A landscape with many valleys, sampled at points; each row gives a point and its height.
From any point a ball takes the steepest step (drop divided by distance) to one of its 3 nearest points. It stops when none of these is lower. Distance is the straight distance between rows; heights are no part of it.
<1057> h=3.01: 2,12,-37,26,-51,-11,10,-12,11,-48,-20,13,47,19,11,-26,0,-4,56,-24
<975> h=1.87: -2,0,-28,-19,8,-17,-1,-40,-9,-7,20,-6,-1,16,-12,-29,26,13,1,-16
<42> h=1.03: -2,18,27,5,29,13,-28,32,23,39,1,-11,-9,-25,-20,-8,9,-9,-8,-11
<1111> h=4.12: -29,-26,40,-16,-30,51,-8,23,-61,55,18,3,-34,-35,-3,-34,27,26,-15,27
<262> h=1.23: 7,19,49,22,2,44,2,24,4,68,-15,-3,-9,-22,-6,23,19,-4,-11,37
<41> h=2.79: -30,4,-30,-8,-6,-2,14,-40,14,-53,44,4,-17,12,-3,-44,-9,18,-21,-47
<671> h=1.62: 32,10,33,15,18,20,-16,7,-9,40,-32,-19,-12,-7,11,32,8,-17,-14,40
<1095> h=7.09: -34,8,38,26,1,-1,-8,26,41,-19,11,11,2,-31,6,-28,-31,10,-14,-46
<65> h=4.10: -7,-10,-29,-33,-30,-4,36,-41,-68,-5,-7,-17,-42,9,-5,17,40,6,-3,67
<743> h=1.90: 26,-7,41,4,44,-13,-17,53,47,20,-13,27,19,-29,3,19,-27,-5,20,-16
<1031> h=2.33: -28,4,22,5,-2,-5,-13,-9,41,-35,37,-1,3,-13,7,-34,-22,11,-22,-50
<384> h=1.43: 1,5,-61,-18,-13,-3,13,-29,-47,11,-19,-27,-11,14,22,37,-1,-14,-8,63
<304> h=1.27: 43,-1,0,-15,24,18,-7,-16,-10,32,-21,-34,-34,4,3,51,6,3,-9,64
<1131> h=3.52: 18,-5,31,15,16,-22,-14,20,53,-19,-9,19,26,-7,-7,6,-25,7,19,-30
<115> h=2.32: -38,1,35,23,27,-4,-15,46,23,33,6,14,4,-26,-17,-1,-11,0,-18,-12
<303> h=2.26: 0,-5,-42,-26,-10,-5,13,-44,-44,-9,6,2,-24,24,-29,-20,41,-10,-6,19
<156> h=1.76: -59,14,22,15,18,10,-7,3,11,7,20,-6,-27,-29,-29,-43,-1,-6,-47,-21
<904> h=3.81: 22,20,-52,41,-52,-12,26,3,-1,-58,-42,-8,36,46,35,-14,1,-10,70,-23
<659> h=3.26: -38,-3,-53,-9,-14,-20,32,-39,-8,-64,44,15,2,31,2,-49,2,33,-1,-51
<680> h=1.75: 61,1,-14,-23,7,-8,-1,-3,2,14,-6,9,35,17,17,19,-2,-6,18,-3
<44> h=1.82: -7,-7,-48,-21,-1,-23,23,-34,-32,-7,30,6,-27,29,-27,-18,29,-4,11,-14
<613> h=0.49: 58,4,-24,-2,15,-11,6,-10,14,20,-11,-16,15,8,26,60,-21,-28,3,13
<1160> h=1.67: 4,12,-54,-15,-17,-24,20,-14,-26,-35,31,3,-3,33,-7,-25,23,12,19,-20
<624> h=2.40: 14,7,11,-2,0,-19,-16,5,29,-10,9,-1,12,-7,-9,-20,-23,23,20,-34
<1206> h=2.00: -27,3,-58,-26,-15,-19,30,-50,-43,-33,31,-3,-38,34,-33,-32,30,3,1,-6
<147> h=7.78: -66,22,30,22,12,6,10,29,38,-17,23,1,-7,-39,10,5,-20,1,-43,-39
<1062> h=0.33: 47,-1,2,-6,36,-3,-20,21,11,15,-7,7,18,-10,-6,12,-4,-9,7,4
<950> h=1.79: 6,5,-32,-25,-24,12,16,-44,-55,16,-24,-37,-16,18,5,34,15,-7,1,64
<438> h=1.48: -2,16,-71,-9,-2,3,10,-27,-42,17,-38,-34,4,21,39,53,-29,-1,20,73
<727> h=0.61: -44,12,21,15,17,3,4,-3,28,-22,14,-7,-16,-12,-2,-24,-23,14,-31,-41
<342> h=2.73: -39,1,-36,-8,3,-17,13,-36,-11,-31,20,-14,-21,15,-25,-44,22,15,-27,-18
<750> h=2.93: 25,-6,54,2,18,-7,-24,49,45,-17,-28,25,43,-7,-12,20,-42,-14,38,-26
<827> h=4.21: 28,-9,25,2,-9,-16,7,21,41,-28,-20,18,58,22,10,10,-18,-5,65,-40
<942> h=4.25: -6,-12,-1,-36,-1,-7,4,-35,-48,2,3,-2,-31,9,-17,-21,35,15,-10,23
<475> h=2.20: 41,6,-49,-3,3,-30,11,-8,6,12,6,12,27,22,14,29,11,-5,20,-3
<1118> h=3.18: -5,12,-82,-23,-17,-29,38,-47,-53,3,-15,-16,-22,24,-5,26,16,-13,-2,48
<775> h=2.41: 23,-20,-14,-29,-28,9,18,-40,-56,11,-11,-12,-23,5,11,18,29,-9,-15,52
<814> h=3.86: 51,-9,14,3,-9,-12,-13,25,40,-17,-11,17,44,16,3,20,-27,-6,50,-27
<921> h=2.62: 42,-8,-32,23,-21,-16,19,10,12,-37,-34,11,60,33,26,8,-2,-11,71,-32
<480> h=3.55: -52,15,47,40,25,-1,-11,52,40,22,18,9,12,-31,-6,-11,-34,1,-8,-31
<173> h=2.42: 62,-9,-3,-3,5,-5,-13,19,22,1,-31,9,29,0,13,53,-4,-16,27,-10
<742> h=3.29: 42,-3,-9,-8,-15,-18,-4,18,21,-32,-24,4,47,27,16,6,-10,-7,67,-1
<1146> h=4.19: 25,1,-62,18,-44,-11,25,33,0,-39,-39,8,29,28,55,21,-7,-19,64,-9
<294> h=2.37: -16,-20,51,37,3,-7,-20,48,57,-39,-7,25,38,-20,4,-9,-58,-2,24,-35
<1171> h=3.90: 12,-26,4,-35,-32,13,8,-33,-64,5,11,-6,-42,0,3,-14,44,-2,-14,50
<1134> h=3.87: 3,-10,21,-17,7,19,-7,-19,-33,24,-4,-9,-37,-7,-21,-30,25,11,-19,25
<290> h=2.25: -18,-13,39,-14,-13,43,-9,23,-29,61,1,9,-38,-26,2,-21,27,14,-22,55
<78> h=2.19: 27,9,-31,8,-24,-5,7,16,10,-32,-29,5,51,35,14,-25,2,-8,63,-36
<381> h=1.06: 59,3,-6,-3,8,-11,-15,-3,13,14,-16,-17,15,3,-3,34,-6,-3,1,18
<1063> h=3.08: -34,2,39,0,6,24,-18,10,-16,50,8,-13,-27,-28,-31,-47,15,5,-27,4
<1144> h=5.38: 2,-25,-4,-50,-47,5,22,-33,-66,-11,19,-9,-61,1,-28,-18,44,4,-3,61
<298> h=1.80: 30,-2,38,22,26,18,-19,51,33,67,-20,9,10,-30,-4,54,-7,-12,9,32
<710> h=1.01: -68,2,29,36,-1,3,-5,4,20,4,31,0,-31,-49,1,-20,1,7,-64,-40
<62> h=3.19: 1,2,24,6,35,4,-23,23,29,12,14,13,-1,-16,-24,-7,-23,4,-8,-26
<301> h=2.57: 45,-7,21,12,25,17,-21,11,5,52,-32,-20,-3,-16,16,55,7,-37,-19,40
<633> h=2.60: 42,23,-81,-1,-7,-19,21,-10,-21,2,-20,-13,13,27,44,66,-21,-7,19,40
<396> h=1.08: 24,17,-55,-8,-7,-1,1,-16,-31,19,-26,-26,14,26,34,53,-4,-1,-7,52
<289> h=1.69: -43,7,52,6,20,18,-35,37,16,45,1,-3,-2,-35,-22,-6,-10,-9,-24,1
<638> h=1.47: 26,10,-64,0,-21,-30,35,-25,-22,-11,-2,16,-2,48,-14,8,16,12,19,-17
<278> h=2.53: 31,-4,23,-5,15,30,-19,-3,-15,41,-36,-21,-20,-2,18,31,3,-4,-11,81
<622> h=0.31: 17,3,10,1,19,12,-16,4,5,19,-14,-12,-18,-10,-23,-4,12,-7,-9,-7
<116> h=1.77: 16,1,-29,-16,12,-21,11,-10,3,-10,7,6,-2,20,-7,-3,20,4,0,-6
<394> h=2.35: -42,2,-7,6,14,1,-13,-8,20,-23,27,-9,-12,-1,-4,-42,1,17,-46,-32
<986> h=3.60: -10,18,-58,5,-39,-26,19,-18,-9,-59,28,13,3,44,12,-56,-4,31,15,-35
<526> h=6.12: -51,7,54,44,15,4,-1,41,43,-26,24,23,9,-41,11,10,-26,8,-35,-44
<858> h=2.12: 18,-6,-8,11,-24,-26,-14,8,23,-44,-12,17,29,40,3,-3,-9,13,47,-36
<854> h=1.34: 34,2,-8,-13,11,-6,3,-21,0,5,-15,-11,8,25,0,31,26,3,5,24
<1195> h=1.68: 11,1,-1,-15,16,2,11,-29,-21,11,-9,-29,-15,-1,-20,5,38,-7,-7,17
<330> h=2.81: 1,-4,-33,-41,-6,3,18,-44,-39,19,-5,-2,-36,29,-14,-12,37,8,-23,27
<948> h=3.16: 12,-27,50,10,0,-1,-23,31,42,-28,-37,17,38,5,2,-4,-43,-6,39,-20
<810> h=2.67: -10,4,-57,-31,-61,-2,36,-41,-66,1,-4,-21,-28,17,10,31,17,-7,4,77
<917> h=1.66: -56,8,18,-9,8,29,-16,-12,2,-2,22,-14,-28,-32,-15,-43,5,7,-50,-15
<545> h=4.27: -11,-19,-11,-45,-27,-11,25,-45,-59,-21,2,-13,-37,19,-29,-24,53,-13,-10,50
<388> h=1.29: 28,7,-43,3,-1,-7,26,-28,-41,3,-15,-1,-14,27,4,15,23,3,8,13
<1210> h=0.63: 29,11,49,23,38,15,-19,41,19,55,-30,7,6,-18,-5,42,-5,-13,6,24
<944> h=2.84: -29,5,-1,0,8,-17,2,-18,15,-43,51,5,-15,-16,-6,-35,-19,21,-40,-47
<37> h=8.15: -76,6,33,27,0,14,2,10,20,-34,44,23,-17,-41,7,-3,-9,0,-45,-65
<204> h=2.46: -8,-2,52,28,31,-6,-21,72,42,7,-11,32,29,-29,-11,23,-53,-7,38,-12
<188> h=0.95: 4,3,35,6,21,17,-20,22,2,45,-17,-8,-8,-22,-12,3,8,-22,-13,24
<274> h=2.92: -15,-7,67,27,22,-21,-20,50,41,-44,-27,33,45,-38,8,7,-66,-11,52,-18
<1026> h=3.25: 7,-33,41,-18,-18,48,-2,-7,-54,40,4,-3,-62,-29,8,-18,29,16,-23,46
<1123> h=1.00: 20,-3,24,21,34,13,-21,41,37,33,-25,11,0,-20,-18,15,-5,-17,-1,4
<1023> h=3.83: -15,-5,17,-23,4,27,0,-32,-28,14,10,-7,-34,-3,-22,-39,31,9,-32,13
<780> h=2.50: -13,-3,-23,-7,-1,-11,-6,-26,7,-35,36,0,5,17,-8,-47,-5,22,-8,-42
<723> h=4.42: -15,3,16,16,19,-13,-15,13,22,-20,29,4,5,-26,0,-24,-24,0,-19,-40
<61> h=2.55: -21,-6,-24,4,-21,-16,5,-20,21,-43,39,4,24,30,-2,-34,-17,27,6,-56
<213> h=3.57: 30,-20,25,-12,4,39,-14,2,-32,50,-14,-21,-32,-10,10,16,11,4,-24,50
<58> h=1.89: -53,7,23,5,12,7,-3,-16,7,-29,22,5,-22,-32,-2,-27,-5,18,-47,-33
<314> h=2.68: 46,2,-56,-14,-10,-15,12,-1,-5,12,-12,-1,34,27,32,51,-2,-8,22,-5
<1159> h=2.43: -7,-8,-16,-1,-10,-5,-2,-5,30,-49,23,4,33,35,-1,-23,0,7,26,-37
<856> h=1.21: 25,12,-3,-18,15,-23,-18,9,34,6,9,7,21,3,-3,-2,-8,3,12,-14
<14> h=3.48: -32,-8,18,-1,7,30,-3,-22,-41,19,18,-6,-38,-36,-22,-46,20,13,-32,13
<25> h=0.96: -50,-17,53,26,5,0,-8,44,43,-39,-3,16,17,-30,22,1,-51,-14,-5,-41
<412> h=0.39: 41,2,-18,-3,24,9,-12,-11,2,36,-27,-23,3,13,26,60,-23,-15,-10,66
<978> h=3.20: -50,5,50,35,25,-10,-4,46,51,-13,18,32,19,-30,7,5,-48,-6,-2,-33
<987> h=1.31: -87,6,29,15,3,18,4,0,7,16,24,-4,-16,-41,-14,-34,-4,2,-62,-19
<831> h=8.22: -87,21,50,27,7,4,25,29,40,-13,23,18,13,-48,9,3,2,-14,-60,-73
<672> h=0.92: 24,2,-42,-15,2,7,2,-33,-21,31,-29,-27,-4,37,33,60,-12,-12,-13,63
<1021> h=2.83: -33,1,25,16,-13,7,10,3,43,-51,44,16,12,-28,12,-34,-21,9,-28,-60
<325> h=3.23: 45,7,-34,18,-36,-12,-20,5,14,-23,-12,3,49,46,12,23,-4,7,52,-8
<346> h=1.74: 15,7,-58,8,-26,-20,9,-20,-8,-23,13,19,24,35,4,-16,16,3,49,-27
<90> h=3.28: -1,0,30,32,-13,-11,-9,18,59,-41,1,10,44,-7,11,-25,-45,1,21,-44
<302> h=4.31: 18,-15,23,-23,-19,38,10,-20,-50,31,-1,-11,-41,-3,0,14,21,4,-22,65
<668> h=1.65: 13,1,-10,-21,1,-16,-9,1,-3,14,11,3,-2,18,-19,-14,23,18,7,-18
<125> h=1.86: 29,13,-39,0,-17,-19,2,-5,-2,-29,11,9,41,38,5,-9,2,7,35,-29
<296> h=4.04: 35,-8,55,20,20,46,-19,31,7,68,-40,-23,-4,-12,17,60,-6,-20,5,71
<484> h=2.38: -41,14,46,15,6,15,-13,16,5,46,10,-10,-8,-43,-21,-28,0,-11,-30,5
<318> h=1.30: 44,-20,26,10,39,-12,-24,41,32,19,-25,10,18,-22,-1,48,-10,-24,12,16
<1148> h=1.15: 33,-7,-50,-8,-6,6,15,-19,-23,13,-14,-13,2,23,21,46,10,-11,5,30
<434> h=2.21: -26,-14,-39,-27,4,-10,21,-40,-22,-34,36,6,-13,18,-9,-46,7,18,-12,-26
<938> h=2.44: -21,-2,-37,-34,-19,-19,38,-43,-62,-18,13,-5,-34,18,-49,-24,40,5,-2,17
<364> h=1.50: -17,-2,62,3,15,32,-5,35,-32,80,-10,8,-16,-30,-4,-10,23,-4,-10,28

For each start below, name the point where the ball stops.
<342> => <1062>
<480> => <622>
<1026> => <622>
<1111> => <622>
<810> => <412>
<775> => <412>

Call two points neighbours if one is among the 3 nearest of the other. Go from one point of each pair to the other, from neighbour to neighbour, staying as low as possible. Name the highest point that can't be avoided.
<613> / <1062> => <381>
<727> / <710> => <58>
<25> / <1210> => <274>
